Each row is a point on a landscape with many valleys, with its height.
A ball rolls from a point to the lowest of its 4 nearest points, and stops where none of them is lower. Distance is the straight distance between rows; heights are no part of it.
Z_556: [170, 142, 127,  89, 164, 161, 165, 152]  (h 470)
Z_854: [ 76, 128, 200, 144, 129, 144,  99,  55]  (h 95)
Z_879: [ 78, 162, 178, 124, 118, 192,  96,  75]  (h 25)
Z_178: [137, 105,  98, 166, 138,  35, 162, 184]  (h 417)
Z_551: [ 46, 165,  89, 167,  70, 205, 117,  83]  (h 96)
Z_842: [165,  66, 121, 147,  68,  41, 108, 120]  (h 166)
Z_592: [183, 112, 125,  74, 147, 131, 172, 121]  (h 345)
Z_989: [168,  69, 116, 151,  85,  34, 139, 125]  (h 158)
Z_271: [160,  96, 115, 149, 151,  65, 157, 175]  (h 422)
Z_537: [146, 107,  75, 177,  97,  26, 177, 147]  (h 419)
Z_135: [185,  80, 143,  93, 125,  87, 157, 126]  (h 144)
Z_805: [175,  67, 136,  92,  71,  76, 118, 106]  (h 94)
Z_755: [ 59, 165, 124, 147,  78, 211, 114,  74]  (h 450)
Z_895: [ 67, 131, 161, 131, 182, 105,  73, 148]  (h 213)
Z_595: [ 79, 136, 194, 132, 130, 159,  90,  74]  (h 59)
Z_611: [150, 152, 145,  97, 169, 171, 136, 157]  (h 356)
Z_86: [110, 126, 126, 142, 175,  79, 116, 202]  (h 138)
Z_360: [136, 115, 151, 132, 179,  94, 128, 191]  (h 476)
Z_615: [161, 131, 153, 111, 178, 132, 138, 171]  (h 67)
Z_735: [167,  68, 128, 109,  54,  76,  89, 118]  (h 117)
Z_761: [142, 175,  86, 106, 160, 195, 162, 135]  (h 564)
Z_392: [170, 145, 109,  78, 153, 165, 175, 124]  (h 463)
Z_9: [126, 160, 163, 108, 173, 167, 111, 153]  (h 222)
Z_919: [133, 172, 139, 105, 159, 192, 119, 151]  (h 198)
Z_620: [ 95, 189, 116, 122, 137, 223, 111, 124]  (h 16)
Z_883: [179,  65, 138, 111,  94,  62, 134, 125]  (h 66)
Z_99: [113, 174, 142, 106, 158, 197,  99, 135]  (h 130)
Z_39: [178, 102, 148, 118, 163, 102, 155, 166]  (h 559)
Z_841: [148,  78, 102, 168,  62,  34, 102, 112]  (h 221)
Z_796: [ 75, 183, 124, 134, 105, 217,  98,  97]  (h 219)
Z_325: [183, 113, 131,  84, 149, 134, 168, 141]  (h 420)
Z_93: [122, 116, 114, 154, 169,  67, 144, 201]  (h 379)
Z_448: [ 70, 187,  89, 154, 109, 217, 110, 110]  (h 401)
Z_601: [ 92, 174, 146, 115, 128, 202,  98, 113]  (h 79)
Z_492: [112, 146, 167, 120, 182, 140,  91, 162]  (h 137)
Z_846: [172, 104, 100,  60, 117, 132, 169, 102]  (h 234)
Z_726: [ 64, 182,  70, 165, 113, 209, 122, 120]  (h 515)
Z_261: [ 79, 142, 175, 136,  89, 187, 118,  43]  (h 127)
Z_477: [133,  94,  82, 187,  63,  22, 135, 108]  (h 338)
Z_479: [142, 117,  63, 188,  57,  31, 162, 110]  (h 452)
Z_23: [182,  70, 142, 118, 118,  64, 151, 136]  (h 121)
Z_244: [ 83, 154, 181, 122, 138, 163,  75,  96]  (h 53)
Z_576: [167, 149,  77,  88, 149, 159, 184, 113]  (h 519)
Z_547: [ 37, 153,  70, 203,  83, 187, 108,  98]  (h 749)
Z_19: [ 85, 143, 182, 121, 160, 158,  72, 116]  (h 63)
Z_594: [129, 143, 161, 121, 184, 146, 104, 168]  (h 212)
Z_32: [175, 127, 143, 102, 173, 141, 154, 160]  (h 124)
Z_787: [167,  83, 118, 158, 129,  45, 158, 158]  (h 291)
Z_488: [ 72, 142, 185, 134, 150, 137,  76,  89]  (h 65)
Z_222: [152,  85,  96, 173, 103,  28, 166, 158]  (h 324)
Z_21: [ 89, 189,  71, 159, 138, 205, 130, 123]  (h 531)
Z_964: [177,  82, 121,  65,  82, 105, 144, 105]  (h 132)

Two balls start at each pair of points below. Name the first point that both come to, or write none.
Z_895 / Z_556 | none
Z_477 / Z_488 | none
Z_492 / Z_325 | none

Call two points neighbours if one is among the 4 nearest of the other. Go from one point of each pair to the other, from neighbour to neighbour, staying as low as possible. Name the highest point that can't be avoided.
Z_620 / Z_879 | Z_601
Z_551 / Z_615 | Z_448
Z_86 / Z_883 | Z_178

For each start below, name the point where the ball stops.
Z_576 | Z_883
Z_841 | Z_883
Z_854 | Z_879
Z_222 | Z_883
Z_919 | Z_620
Z_9 | Z_879
